Points, in no order, along strands that fork and pass close to each other.
(in the rows, 100 means zero)
Two points are linked if the straight distance between their rows is under 110.
j_194: [109 117 120  92 117 110  86  81  90  88  86  83  98  96  84  85 111 119
  96 104 121 116 115  99  81 100 100  88  93 109 105  90 108  94  93  74
  90  89 110 119  86  88 104  75  96  94  87 101 100 112 113  84 107 103
  91 109 104  99 102 105  94  93 104 113 114  93 105 111 113]
j_787: [121  65  89 105  96 108 127 136 108 109 104 121  81 102 108  95 111  74
 119 113  81  93 121 109 119  82  85 104  98 101  71 113  68  98 114 126
 130 102 105 110 116 102  94 103  94 108 117  72  99  88  94 111  78  97
 106  94  83  94 117  75  91 109 106  86 100 107  78  89  87]
j_471: [ 69  87  77 111  77  83 118 127 120 109 126 112  89 113 118 122  60  75
 130  85  72  85  94 108 111 106  92 106 105  94 110 106 105 106 124  84
 103 110  99  72 110 112  81 123 101 111 123 130 115 102  95 144 104  98
 120  87 110 100  95  84  85 114  92 108  99  93  94  96  92]
j_397: [104  91 104  60 126 122  81  90  73  94 107 108 108  82  88  86  94 107
  79 126 118  88 110  93 101 108  99  92  91  99  87  66 118  97 119 101
  85  79 129 127  55  85 101  95 105  93  47 102 102  90 103  59  89 126
  89 104  87  84 113 111  75  88 114 109 107 115  81  98 100]
j_461: [ 87 119  95 126  96  68  78  87 118 106  81  88  96  91 125  84  98 121
  78 117  95 102 105 106 112 108  97 130  97 100  87 115  97 124  99  79
 105  94  89  82 117  94  99 139  92 104  84 110  92 104 111 118 109 103
  74 126 126 107 103 113 120 110  93  63  88 105  97 107 117]
j_478: [ 73 124  86 132 107  60  92  94 120 111  73  82 114  85 113  78 105 116
  74 114  92  99  96 109 121 123  95 114 104 107  90 111 116 131  96  76
 105 114  86  72 126  94 107 121  80  91 105 116  95 107 131 121  95  95
  73 116 133 136  98 112 125 109  89  70  86  94 115 103 125]
j_274: [104 102 120  89 130 111  77  95  90 118  79  98 105 107  71  80 107 125
  96 111  93 104 109  86  80 104  97  91 101 117  85  87 120  81  92  67
  69  85 114 110  79  94 106  68  76  98  91 116  87 102 125  69  98 107
  86 114 101 111 104 111  97  69 113 101 114  91  93  92 123]
j_741: [ 94  86  83 104  93  87  99 108  89  92 105 112 111  79  88 116 107 106
  89 102  89  76 116  92 103 113  85  75  85  78 106  91 121 105 127  90
  95 112 100  95  83 101  67 113 101 101  69  89 101  82 132  95 101 123
 100  83  98 116 100 107  71  97 104 107  97 100 116  98  96]
j_601: [ 85 115  60 114  88  74  80 100 107  99 118 109 108  91 116 108  80 102
  89 110 104  83 120 100 133  86 102 111 104  87  92  93 112 127 140  99
 120 110  76  97 108  92  74 126  97 110  69 109 108  84 125 120  94  96
 104  98 128 103  99  87 111 119 106  73  84  84 114  82  83]
j_886: [ 97  75 111 109  98 129 126 124 106 115  99  92  99 110  80 104  97  88
 125  76  93  90 103  80  82  98  85  57 106 144 110 100 120  87  70  94
  93 102 113  99 116 100  95  96 106 100 130 102  93  97  92 107 104  90
  99  88  82 126 109  91  91  80 101  73 102  95  84  73 118]
j_882: [ 92  95  85 101  99  94  71 108 109  99 108 130  99  91 105 100  96 108
  84 124  81  87 129  99 111  90  90 108 107  98  87  87 117  98 113  97
 103 102 103 106  97 100  86 140  92 123  57  97 102  86 109  94  84 126
  92 100 102 101 103 101 100  96 113  62 104 125  75  92 115]
j_97: [109  53  81 130  80 109  90 114  85 121 113 126  94 125  92 124 108  90
 117  60  89  90  87  99  88  95  92  92  94  74 118 108 104  81 105 103
 112 132 100 114  74 100  89 125 120 106 114  88 101  92  66  92  91  98
 100  94  85  88 109 108  94  80  94 106  97  96 117 139  99]
j_648: [103  56  96  97 101 121  81  97  91  72 123 112 103 141  82 102 121  79
 100  85  91  91  99  88  96  68  87  91  99 105  92 111  92  87  97 117
 104 113  97 111  95 106  93 115 101  94  85  64  95  98  97  79  82 112
 104 105  70  94  96  82  88  92 108  76 100 116  83 130 100]
j_788: [ 93 101 110  95 130 108  93 107  91 136  73  97 110 107  64  72 100 125
 101  99  81 106 108  87  95  95 104  78 103 136  82  85 126  86  93  74
  80  92 110  96  95 100 106  71  72  86 127 113  76 106 132  90  94  84
 103 111 105 135  99  97 116  70 105  93 109  83  89  67 123]
j_392: [113 120 103  86  98  98  94 107  84  77 112  93  92 108 115 109 103 107
 113 107 113 112  83 119 102 109 117 110  82  70 110 115  76 112 124 101
  88  97 107 113 103 114  97  93 101 113 102 109 113 101  72 108 103 106
 124 116  84  73  89 104  70 127  91 150  85 104  97 112  86]
j_622: [113  85  92 110 104 104 104 134 111 115 100 132  88  88 105  89  98  92
 105 124  78  93 139 112 113  86  88 103 102  98  76  89  90  96 105 115
 119  89 108 103 113 106  90 123  94 119  93  93 103  84  97 104  79 112
  91  96  99 100 114  91 104 101 106  73 103 122  77  79 104]
j_585: [129  86  81  84 114 118  81  71  74 132  89 135  99  97  86  75 111 117
  57 109 121  84 108  96  90 125  98 108  99  61  80  52 110 104 115 116
  90  84 104 130  51 104  93 106  88  86  57  79  91  88 105  72  93 106
  90 107 104  81 108 107 108  83 105 120 103 127  98 112 103]
j_878: [121  88  97 110 100 100 111 122  94 111  84 102  91  94  80  84 123  96
 110 109  88 105 110 111 118  87  92 104  96 101  79 113  76 108 108 116
 118 109  97 103 114 107  96  96  66 107 107  80  99 112 105 107  78  77
 107 100  95 109 104  84 106 108  92 110  94  97 104 105  87]
j_789: [ 77 133  96 106 110  56 117  89 123 103  78  74 117  86 113 106 103 108
  82 116  89 110  99 117 130 126 105 115 111  96 106 116 107 131 107  89
 107 112  81  61 126  87 115 108  76  98 115 101 102 116 136 116  86  92
  87  99 125 127  90 114 127 117  87  95  84  88 124 102 103]
j_874: [106 120 120 117 102 101  94  70  95  99  76  81  85  60 126  87  99 106
  96  97 124  94  84 111  91 123 116 107 108  98 115  89 100  93  60  95
  96  79 109  94 104  92 136 107 142  82 109 140 105 104  80 109 139 104
  77 106 120  81 106 127 124 104  85 105 104  89 102 100 114]
j_607: [ 68 107  99 115  83  86 107 108 123 100 130 114  84 117 140 127  66  85
 111  94  78  99  85 102  91 106 107 119 104  83 111 106  92  99 109  85
 102 102 103  76 102 123  88 119 116 119 113 124 111  89  88 136 124 120
 127 111 110  93  89 101  76 109  91 109  83 108  89  98 107]
j_39: [100 126 127 100 102 113 127  90 131  56 110  81  88  93 150 115 111  95
 104 111 140 124  92  98  80  99 103 104 109 108 118 130  65 113  76 133
 114 112  88 103 123 113  98  78 100  91 117  64 100 101  92  99 103 111
 109  95  88 100  89  92  88 107  84 114  93 103 106 110  85]
j_197: [108  82  85  95  95  99 114 112  75 104  94  93 114  80  79 109 117  98
 106  97  91  80  95  92  99 101  86  71  86  94 107  95 118  98 118 105
  99 105 106  90  84  97  78  89  95  90  90  84 106  98 123  91  88  99
 109  81  83 116  90 104  73 103  93 125 100  84 109 103  96]
j_92: [121  91 102  99 100 100  74 100  86  89 100 129  93  91 106 106 117 110
 101 106  98  90 105 101  94 102 113 107  96  72  96 104  92  98 109 102
  93  96 106 126  92 107  94 124 108 121  73  82 109  90  79  90  97 122
 102 113  86  84 101 114  88  94 100 114  99 120  98 126 103]
j_342: [ 90  82  71 107  97 102 116 126  93 120 104 112 114  97  89  95  83  97
 108 101  79  90 115  90 119  76  83  88  93 123  91  86 119 103 130 102
 104 107  97  93 100 101  85 100  90 108  95  88  90  90 121 110  69  86
 110  96 103 121 104  75  99  99 119  76  99  89  93  69  92]
j_655: [ 94 125  91  76  95  88 120  94 104  74 121  69 123 101  93 121 105  95
 119  98 122 117  94 111 102 104 108  84 106 109 121 103 104 108  80 107
 103  96  81  80  98  87 104  75  92  83 119  93 129 119 103 104  88  81
 106  76  95  99  78 111 111 115  91 120 105  59 115  97  83]
j_415: [ 89 128 114  75 118  99 114  85 115  54 103  70 111  99  92 100  99  97
  85 114 126 124 127  98 106  95 103  88  76 136  98 117 101 129 115 108
  96 100  87 121 111  79 106  60  95  89  85  75  86 104 120  84  95 115
 101  92 101 103  98  93  92  96 114  91 106 101 117  82  93]
j_37: [ 84  77  92 105  93 111  97  83 106  44 129  77 114 135  70 127 111  70
  77  64 111  91  97  78  95  86  93  65  96 114  98 117 104 115 106 105
  99 126  81 102  98  94  92  92 109  76  93  62  80  94 120  79  87 103
 108  79  87 115  93  91  97  84 115  70  96 112 118 114  85]
j_201: [115 105 117 109  97 121 104  96  98  66  98  90  91  90 114  99 124  96
 116  93 126 116  97  99  78  90 102  93 107 109 108 115  82  96  81 125
 101 103  99 117 115 103 102  91 111  98 101  72 113 110  83  97 100 107
 106  98  84  99  96 102  96 100  84 119 100 100 107 115  92]
j_627: [ 84  85 137 114 102 108 112 115 132 108 102 107  90 119 121 106 102  84
 114  95  78 113  99 100  95  97  84  98 109 121 105 118  89  83  83  95
  89 111  97  91 119 125 104 101  92 123 121  84  75 103  96 107  97 121
  95 115  95 119 100  92  76  77  83  82  99 123  90 106 118]
j_96: [102  65  87  77  88 132  78  83  76  82 126 101 114 135  77  96 105  81
  98  93  93  82  95  75  94  70 100  87  96 111  92  93 109  83 109 114
 105 100  97 112  83  90  92  93 111  80  82  81  96  85 104  75  90 106
 123  97  70  84  87  77  99  92 125  74 101 102  86 107  96]
j_164: [108  81 115  98  86 110 102 119  87 113 107 119  91 104 111 108  96  81
 132  79  94  83  74 106  68 100 109  98 105  97 109 104  99  63  87 101
  92  89 125 110  93  98 109  81 123 118 132 125 109  96  58 110 113 126
 108  99  89  83 103 119  74  98  86 135  92 111  96  98 109]
j_577: [ 90 112 101 103  91 106  92  86 110  75 113  82 101 117  91  97 108  92
  93  92 116 120 114  86 105  80 111  88 114 114 103  98  93 115 109 105
 112 117  79 105 113  94  88  92 106  99  95  74 105 108 108  95  97  81
 122  94 106  99  92  90 118 102 119  79 105  90 115 108  85]
j_85: [ 82  71  85 109 101 125 106 102  96  87 110  87 114 149  58 108 114  87
  87  68 101  93  96  71  91  76  90  64 104 130  99 105 112 109  92 101
 105 136  91 102  96 105  95 104 100  81 104  68  84 101 113  86  85  77
 101  88  91 134 113  79 101  81 123  59 101 105 104 108  96]
j_753: [112 115 128 121 111 110  83  84 107  88  80  98  90  92  89  85 120 121
  88  94 119 110 115  98  73  94 102  88 118 103 109  89 100  89  67  89
  85 100 100 115  98 109 101  90 118  98  97  89 103 106  97  96 108 100
  76 105 114 109 105 112 112  77 103  87 109 108 108 108 121]
j_833: [ 74  90  58 118  79  78  94 122 106 103 128 122  98 103 117 115  68  87
 115  95  85  79 109 103 131  93  98 107 105  83 101  98 110 112 140  89
 120 118  84  89 108 100  75 133  93 112  98 120 118  87 109 135  94  97
 118  89 116  97  97  82 100 120 108  92  93  85  97  91  74]
j_450: [ 95  70 114  83 109  90 102 113  97  87 112 123 103 115  91 122 109  89
 108  97  78  86 102  91  91  91  79  82  81 103 102 122  89  86 113  96
  69 106 112 101 100 108  91 105  91 111  78  74  92  91 115  90  92 140
  99  93  76 116 104  90  47  90 100 112  97 125  88 117 107]
j_51: [122 113 102  81  95  94 109 118  75  85 105  99  91  90 119  99  89 107
 108 106 125  95  72 126 102 119 121 104  84  75 108 104  89 102 105 100
  90  78 124 112 103 110 108  99 133 109 106 130 126  99  57 105 120 107
 121 103  86  65  98 119  76 129  92 160  90 106  92  90  91]
j_689: [105 112  96 117  94  85  68  88 108 118  89 110  95  86 131  74  93 119
  83 120  97  85 111 107  99 103 106 136 107  95  80  93  95 110  75  92
 106  80 106  96 114  99 118 146 114  95  81 123 105  93  84 109 126  97
  75 125 122  88 108 115 147 106  98  54 103 121  90  94 117]
j_240: [ 91 106 112 105  81 110  97 101 120  93 131 126  79 104 146 116  83  82
 110 110  99  96 102  94  95  86 107 115 122  92 103 101  85  87  94  98
 112 100 105  90 108 116 100 124 134 126 106 102 114  82  70 113 127 134
 118 101  98  78 102 105  97  99  95  92  94 118  74  97 106]
j_511: [105 104 116 142  98  92 116 104 111 106  79 105  87  77 128 110 106  95
 111  75  89 106  85 118  87 108  97 119 114  86 127 127  84  94  63 111
  98 108  97  97 116 116 124 112 104 118 119  97  91  98  81 133 102 105
  92 113  88 116  96 110 114  87  63 126 107 113 117 112 110]
j_926: [104 116 129 135 102  89 136 108 129 106  83 100  88  76 151 113 108  90
 104 106  98 112  87 116  99 111  96 134 110  76 110 141  64 106  78 122
 115 105  98  91 124 122 115 112  97 111 126  82  90  94  98 124 106 102
 102 115  90 115  99  92  98  90  73 115  98 116 107 107  98]
j_210: [ 75 124  88  90 103  72 113  95 107 110  98  81 122  93  76 101  81 112
 107  96  88 108  92 103 128 104 101 102 113 118 107  88 134 104 103  87
  98 101  81  70 101  80 107  73  85  90 116 124 104 121 131 106  89  70
  98  84 119 118  80  98 129 110 104 102 104  58 121  87  98]
j_149: [146  62  64 122  90 116  99  95  65 132  91 135  96 110  78  82 122 106
  74  80  96  67  87  92  83 108  87 100  90  61  91  78 102  93  98 132
 107 103  96 110  61 125  86 116  88  82  89  58  87  80  95  80  97  84
  92 100  97  97 111  92 117  84 101 119 103 114 115 118 102]
j_733: [ 83  87  88 100  84  77 111 106 110 118  90 116  91  96 111  95  70  88
 118 114  68  98  80 123 132 112 114 129  95  81  83 102 101  95 119  93
 112  89  93  82 112  93 108 100  91 116 112 157 104 101  93 131 122  88
  98 107 121  77  97  98 110 127  99 104  94 106  94  90  90]
j_546: [ 99 108 120  66  96 109 114 105 104 102 102  74  87 120  99  96 102  86
 143 102  96 122  76 107 101  97 102 108  93 115  92 117  86  85 104 104
  92  94 110 100 107  89 114  57  73  98 124 114 106 119  82  97 107 100
 122 106  99  85  84  80  89 118  89 127  96  84  95  89  77]
j_127: [106 104  97  88  99  94 132 107  94  84  98  78 114  83  94 107 113  99
 118 105 116 108  85 119  89  95 106  85 107 111 115 112  95  97  54 118
  97  87  99  78 105  95 110  77  89  89 124  80 141 120  97 114  76  77
  86  80  84  96  84 115 114 113  74 129 109  62 109 103  90]
j_953: [106  89  92  92 104  97 116 116  87 109  95  85 106  95  75 105 121  97
 122  97  88 101  87 106 117  91  91  93  95 107 101 116  95 109 117 113
 104 117 102  81 107 103 102  96  62 101 110  85 108 121 108 103  78  85
 120  86  89 113  92  94  91 117  90 127  97  75 110 118  81]
j_106: [ 96  66  93  91 102 141 106 114  84 118 102  95 117 139  65  90 102  98
 112  75  89 100  98  74  87  74 102  67 100 146  96 102 108  88  83 103
  95 108 110 115  99  95  97  97  86  85 122  93  89  94 102  89  97  71
 104  93  74 126 115  79  94  74 116  66 100  91  81  91 111]
j_702: [ 92 121 129 126  94  91 116 100 138  95 111 103  84 102 152 126  97  97
  92 110  98 111  99 105 105  98 105 130 113  81 108 133  65 116 101 103
 118 120  91  88 121 123  95 119  90 110 116  71  93  92 106 118 106 106
 111 113 105 107 105  92  91  93  92  98  91 117 103 119  91]
j_590: [121 110 107  98 110 105  83  88  79 111  77  95  94  81  89  82 112 113
 103 105 110 102  89 107  90 114 110 109  96  83 102  95 103  95 103  81
  92  80 111 116  96  90 110  75  88 103 101 125 107 114  96  99 106  87
  92 115 102  84 103 115 103 106  92 141 103  84 112 116 108]
j_454: [107 112  86 106 103  88  76  90  90 105  97 110 104  84  96  87 103 108
  83 113 104  96 120  97 118  93 110 119 101  82  89  93  97 127 130 104
 112 101  80 105 109 100  88 121  89 108  64  89 105  94 110 105  97  80
 107 108 110  95 107  86 120 115 108  93  96  90 112 102  84]
j_570: [116  79 107  74  99 123  84 106  77  85 106 111  95  92 102  91 114  95
 101 111 108  89 102  97  92 100 103  85  93  88  93  93 102  83 110 105
  87  82 122 121  84  97  96  96 118 103  78  96 120  92  82  75 101 131
 105  99  81  81 102 115  74  97 100 119 100 116  91 107 102]
j_208: [118  80  93 106  99 122  81 114  93 120 102 129  98 111  71  75  97  96
 113  90  91  97 108  98  73  86 104  91 119 124  89  66  98  58  63 107
 104  80 117 117  96 113 112  87  96 105 127 115  82  95  66  91 100  85
  97  99  98 110 116 112 116  76 109  81 119 108  88  85 118]
j_596: [ 93  75  98  99 100 113 105  78  89  55 106  61 117 132  70 121 117  95
  86  71 126  92  86  76  76  99  85  60  89 110 111 110 106 101  88 106
  87 127  93 110  79  89  86  81 104  57 101  74  96  96 131  65  99 106
  92  73  83 115 100 107  88  65 107  93 103  99 134 119  99]
j_737: [110 115  90  94 102  73  72  96  85 116 109 113  99  94 115 106  99 118
  82 125 108  82 110 110 128 112 122 132  84  57  81 100  93 128 139  90
 102  99  86 108 111  99  89 146  81 125  59 106  99  89  93 117 103  97
 106 126  98  79 103  99  99 126 101  94  87  98  94 105  84]
j_842: [ 94 107  90  89 102  80  94 102  92 135  88 109 100  88  98  76  79 108
  98 122  76  99  92 112 132 101 102 135  93  90  74  89 109 102 128  94
 101  80  91  82 105  80 103 100  83 114  83 145  94 109 114 112 108  78
  88 122 121  83  99  92 117 128 106  98  87  86  98  77  93]
j_287: [ 87 141 109  83 105  71 114  84 110  85  99  66 117  89  93 121 102  99
  97 108 103 122  97 114 117 117 106 101 108 105 117 110 109 120 100  80
  97 106  84  67 109  90 112  82  83  97 118 101 107 118 124 109  87  90
  99  88 109 117  78 114 116 114  87 113  98  72 122 105  95]
j_470: [ 96  86  99 102 103  78 101 111 101  77 118 123  99  98 107 128 102  93
  89  92  89  80 112  92 100 106  84  77  78  71 106 113 100 101 123  92
  82 107 101  97  89 116  73 123 113 107  73  72 105  75 120  95 108 147
  98  90  88 113 104 105  54  97  98 113  92 119  98 114 101]
j_838: [ 81 118 119  61  97  96 118  85 118 112  89  74  83 118 102  90  96  85
 129 108  90 137  80 113 125 109 114 121  95 101  85 109  91  89 105  88
  97  92  88  90 105  78 124  59  78  97 127 136  88 116  89  95 123  93
 110 117 112  71  80  76 103 121 103 113  94  91  93  83  80]
j_229: [ 96 103  87 116  92  96  68  73  88 108 102  93 105 120  80 102  97 118
  88  81 116 115  89  83  84 101 109  93 123  84 117  72 103  94 107  90
 107 119  82 108  79 100  93  90 102  83 107 108 116 113 104  93 114  67
 112  93 127  86  98 101 128  77 118 114 112  66 127 127  91]
j_993: [ 95 100  84 114  84  78  87  85  92 100 100 103 103  91  94 116  87 111
 107  88 100  99  89 103 105 102 110  94 119  84 120  86 110 106 104  94
 110 113  86  96  96  99  94 109 101  98 102 125 125 111 103 116 114  69
 104  86 104  92  88 109 126 106 106 122 111  71 123 116  87]
j_540: [108 104  97 108 100 105  87  96 102  94  94 110 100 103  91  77 112 103
  79 111 112 111 131  91 109  83 101 100 108 103  88  86  88 116 100 114
 113 101  86 113 111 116  92 104 108 100  81  69 110  94 112  98  82  82
 105 100 113 106 108  81 124 104 125  72 113 115 105  96  93]
j_564: [102 120  89 121  92  75  93  93 107  89  82  95 105  68 115 112  94 117
  81  95 116  88 109  98  92 113 108  95 115  86 112  90 119 119  76  89
 107 106  94  86 107  95  91 120 120  97  97 108 122  98 114 115 112  84
  89  84 111 115 103 112 131 103  99  91 108  87 121 102 104]
j_306: [118  51  80 106 105 117  73 111  96  99 113 136  98 143  70 104 126  93
 101  86  70  97 112  94  98  76  90 106 101 107  95  96  91  74  97 117
 107 118 108 125  93 116 108 126  79 106  96  85  69  97  72  71  66  98
 101  95  72 108 107  97  96  81 111  78 107 123  79 128 119]
j_108: [ 82 143 122 100  95  96 116  88 142  73 123  68  97 110 137 127 101  89
  95 107 117 132  93 105 108  98 111 115 114  98 112 130  62 123 107 103
 114 126  78  89 118 116  97  91  91  98 119  73  91 101 105 101 104 101
 124  94 104 103  86  93  90 105 102 108  88 102 110 120  78]
j_775: [116 113  98  76  96  92  97 114  70 105 112  96  99  79 113 104  79 117
  90 109 126  86  81 116 118 124 121 106  83  72 107  83 112 106 119  85
  94  78 116 105  88  91 105 118 135 105  92 148 122  89  67 103 121 100
 102 102  96  64 106 125  88 128 108 139  92 101  91  87  84]
j_239: [109 136  98 108 117  89  84  80  84 122  72  89 112  60 108  75  88 143
  65  98 125  93 108  95  87 124 100 111 104  95 103  69 118 118  84  87
 101  78 118  98  78  91 114 106 129  63  84 128 112 105 119 101 123  82
  70  87 129 100 123 118 132 106 101  93 115  88 112  96 115]
j_924: [ 99  89  94  81 116 106  80  93  85  93 106 121 109  73  90  88  96 102
  71 118  99  84 125  87 109  90  97  96  94  92  81  75 115 107 115 112
  90  87 101 118  72 101  90 117 110  99  40  82  99  83 123  72  83 125
  91 102  96  95 105  95  89  93 119  79  98 125  91  94  96]
j_971: [102 128 105 126 112  95  86  86 100 110  71 102 111  76  92  83 115 131
  70  89 124 100 114  94  79 110 101  88 120  94 109  79 114 112  72  92
  95 100 105 101  97 110  95  94 118  78  98 103 112 100 124  97 105  89
  75  86 125 124 112 108 125  89 106  82 119 105 116  96 121]
j_432: [118 139 115 103 120 106 106  79  96 102  71  84  97  53 109  70  99 113
  79 106 132 100 106 113  96 121 108 103 103 109 109  78 105 109  57  99
  99  65 120  94 101  91 132  89 140  67  97 133 111 108  96  99 124  88
  73  89 120  93 111 114 132 110  87 102 111  87 107  94 110]
j_249: [107 109  96  99 102  76  63  91  95  96 118 120  98 113 122 129 107 122
  86 115 107  86 106 105 109 110 118 130  85  58 105 109  82 117 124  82
  89 112  93 115  99 114  92 150  92 126  69  92  97  87  75 107 103 131
 113 128  87  76  99 119  87 105  98 104  93 120  86 127  97]
j_126: [ 83  91 135  98 117  94 117 110 117  89 114 109 101 128 104 126  98  85
 104  91  78 104  91  90  87  91  74  92  93 130 102 131  78  91  92  92
  68 114 105  95 116 118 105  96  84 116 101  67  82 100 115  91 101 133
 100 107  86 137 104  93  57  73  95 100  96 126  94 117 110]
j_646: [ 92 128 128 100  93 111  87  71 111  90 103  80  87  85 136  97  92 100
  93 108 119 115  93  95  84 105 110 113 105 102 116  99  89  91  79  88
  97  83  96  86 102 105 119 110 134 108 100 116  94  99  75 106 135 128
  83 123 115  84  97 121 100 101  95  90  94 105  84 101 114]
j_797: [ 98 128  98  78 115  90 112  96  97 123  77  88 104  74 106  71  71 106
 101 126  91 116 102 112 132 104 102 131  90  98  81  88 107 102 106 103
 107  67 105  90 103  67 118  82 114  94  90 146  96 112 108  94 112  79
  74 115 121  75 102  93 120 137 109  95  94  89  96  67  93]
j_600: [110 108 115  77 107  96  80 104  85  97 103 101  96 119  99 100 117 110
 109 108  99 109  77 125  91 100 117 122  78  72 100 120  68  98 129  90
  76 102 110 121 100 103 111  81  69 125 103 104  97 112  72 103  89 114
 118 133  90  81  94 113  68 109  75 149  82 108 101 131  90]
j_569: [118  94 108  90  94 120 132 113  93  82  90  79  89  85 101  99 116  87
 127  95 123 102  87 100  75  98  97  81 105 124 103 109 102  81  58 136
 103  89 119  99 116  98 104  74 105  83 118  89 128 113  85 101  97 103
 105  79  81 102  91 100  95 115  83 123 102  79  95  84  99]
j_916: [132  60  67 137  91 118 104 109  78 116  93 125  93 125  77 106 123  93
  91  66  92  69  82  94  89 100  80  94  82  64 109 107 110  94  99 122
 118 130  94 107  65 110  83 139 103  86 103  65  89  91  86  80  83  75
  90  95  83  97 113  84 107  82  86 109  96 106 122 137 100]
j_222: [ 91  85 108 135  98 101 118 113 133 122  86 105  91  99 116  98  98  86
 124  79  78 116  85 114  91 112  85 104 113 107 115 114  93  86  79  92
  95 108  98  82 121 126 114 111  94 122 138 108  76 108  89 126  95 109
  87 111 101 117 101 101 101  85  73  95 101 109 100 108 123]
j_305: [113 113 108  97 103  95  73  86  80 109  93  93  92  78 111 106  93 133
  85 115 122  91  86 109  93 129 118 115  80  74 105  85 106 104 113  69
  90  83 112 108  82  79 102 112 118 107  87 136 108 101  81 101 123 106
  86 116 110  71 111 131 101 108  98 120 101  96  97 105  98]
j_904: [ 88 136 131  85  95 113  97  73 124  66 126  83  92 100 134 113  84  95
  79 122 127 116 112  92  93 101 108 107  93 116 109 108  83 103  97  89
 102  85  93 102 104 105 103 101 123 104  92 100  90  97  91  98 125 128
  97 112 107  84  98 111  82 106  98  84 100 117  82  95 102]
j_688: [ 85 114 115  70 111  90 119  80 114 119  76  71  86  97 117  79  99  88
 114 119  95 144  92 104 119 120 109 126  94  99  88 102  92  90 101  89
 101  77  96  84 112  72 140  78 107  97 106 143  86 108  96  98 131 100
  79 125 123  71  89 100 100 126 101  87  96  97  79  74 100]
j_634: [ 83  82  94 105  85 106 144 124 110 114  97  84 105  99  87 113  87  82
 131  81  84  92  88  93  96 106  82  77 111 139 116 106 117  96  80  96
 103 105 107  78 109  96  98  95  98 103 138 121 102 113  96 123  91  80
 106  73  90 116  97  91  99 102  95  93 107  78  88  81 103]
j_771: [ 88 111  88  86  91  94 124 111 100 111 103  90 109  84 101 105  74  98
 122 110  84 103 110  96 126  87  92  99 100 114  89  98 118 112 127 106
 109  97  95  93 107  79  91  74 103 109  98 103  98  98 122 103  86  94
 113  88 110 104  96  75 100 109 118  84  91  85 101  56  87]
j_768: [ 82 136  99  88 110 108  99  76 130  57 112  65 113 124  85 110 108  94
  81  97 127 133 118  93 110  89 113  83 109 131 102 111  93 127 113 109
 115 125  66 109 117  86 104  69  90  84  98  65  91 112 105  81  88  86
 125  86 114 108  88  89 118 106 118  81 107  91 127 106  79]
j_808: [132  77  81  93  96 122  86  80  75 119 101 131 101 118  82  73 107 101
  55  91 110  65  93  87  86 110  79 103  94  66  90  61 117  93 112 131
  98  93  95 116  42 111  67 105  99  72  77  55  87  85 113  71  90 103
  95 102  94  83  99  91 120  78 103 120 103 125  96 114  96]
j_247: [ 91  93 122  86 115 102 116 118  99 118  76  84 109 100  70  91 105 109
 115 101  68 104 103  95 108 108  93  81  88 146  95 116 127  98  94  76
  75  95 113  81 111  95 109  72  75  95 125 109  80  99 135  97  96 112
 104 114  96 130  97  91  86  76  96  98  95  98  86  77 114]
j_860: [ 79  89  83 103  87  84 133 110 114 115  97 102 115  89  88 108  69  89
 127  95  81  97  89 104 119 106  96  91 119 124 113  89 125  93  87 103
 108 102  91  71 109  94 101  89  97  94 123 138 108 118 108 128  93  64
 102  76 111 104  88  91 123 113 101  98 113  71 100  81  94]
j_774: [103  91 125  71  93 119 104 116  96 105 105  97  88 116 102  95  96  78
 137 103  88  97  82 104  85 100 104 107  94 104  92 106  93  68  90 101
  91  76 130  99 107  91 116  62  99 117 120 123  99  99  70 103 115 119
 110 110  93  77  90 101  79 107  88 121  98 108  84  78 105]
j_36: [120  62  87 113 104 119  69 113 102 111 102 138  99 126  71  97 111 103
 108  92  78  96 120  93  77  89  93  92 118 109  99  75 104  56  76 112
  98 111 119 123  86 114 104 120 100 105 102 105  77  97  63  71  86 102
  98  85  86 116 110 108 102  64 114  75 120 127  79 103 130]
j_276: [ 94 128  98  81 107  96 132  98 105 113  83  88 107  69 105  75  70 105
 111 118 101 114 105 104 120  91 103 107 109 121  84  82 120 105  91 117
 108  76 104  99 107  74 109  60 121  89 103 126 105 106 120  87  98  75
  95  93 116  93  96  82 123 114 122  85 101  82 102  44  96]
j_191: [ 85 136 115  80 107  95  98  81 129  53 124  73 106  99 110 121  89 102
  61 114 123 127 131  96 112  95 108 104  84 123  99 117  84 127 127  90
 100  97  78 113 109  93 100  88 101 103  82  87  82 104 120  93 104 128
  95  97 107  98 105 109  88 105 113  82 102 114 103  89  93]
j_137: [103  77  75 104  98 132 101 122  90 128 101 123 107 128  62  78  97  98
  97  83  92 105 113  88  86  76  97  80 102 129  89  81  81  79  80 113
 112  94 108 114 103 123 101 103  83 101 130  90  75 102  90  99  87  60
 104  92  90 128 123  91 117  78 109  64 124 110  80  75 114]
j_766: [109  64  98 111  81 107 110 119  75 119 110 117  96 119 102 126 103  87
 131  58  96  87  75  97  67  98  92  87  86  83 125 115 103  70  99 111
  96 119 116 112  75  93  89 101 129 101 120 106 117  99  67 102 100 117
 107  87  82  94 103 118  69  93  85 134  93  98 110 120 109]

A fork is a point with three links. Follow the links from the first point to the second and name the forks in between, in order.
j_197; j_874 -> j_454
j_882; j_564 -> j_454 j_971
j_916; j_771 -> j_797
j_478; j_878 -> j_287
j_648; j_702 -> j_106 j_287
j_569; j_306 -> j_287 j_106
j_194; j_833 -> j_971 j_454

A fork is a point with three links, a tip a point with one. Leave the first point through the second and follow the links. Name the first fork or tip that comes.
j_222; j_511 -> j_287
j_787; j_622 -> j_454
j_916; j_97 -> j_797
j_774; j_164 -> j_585
j_768; j_415 -> j_971
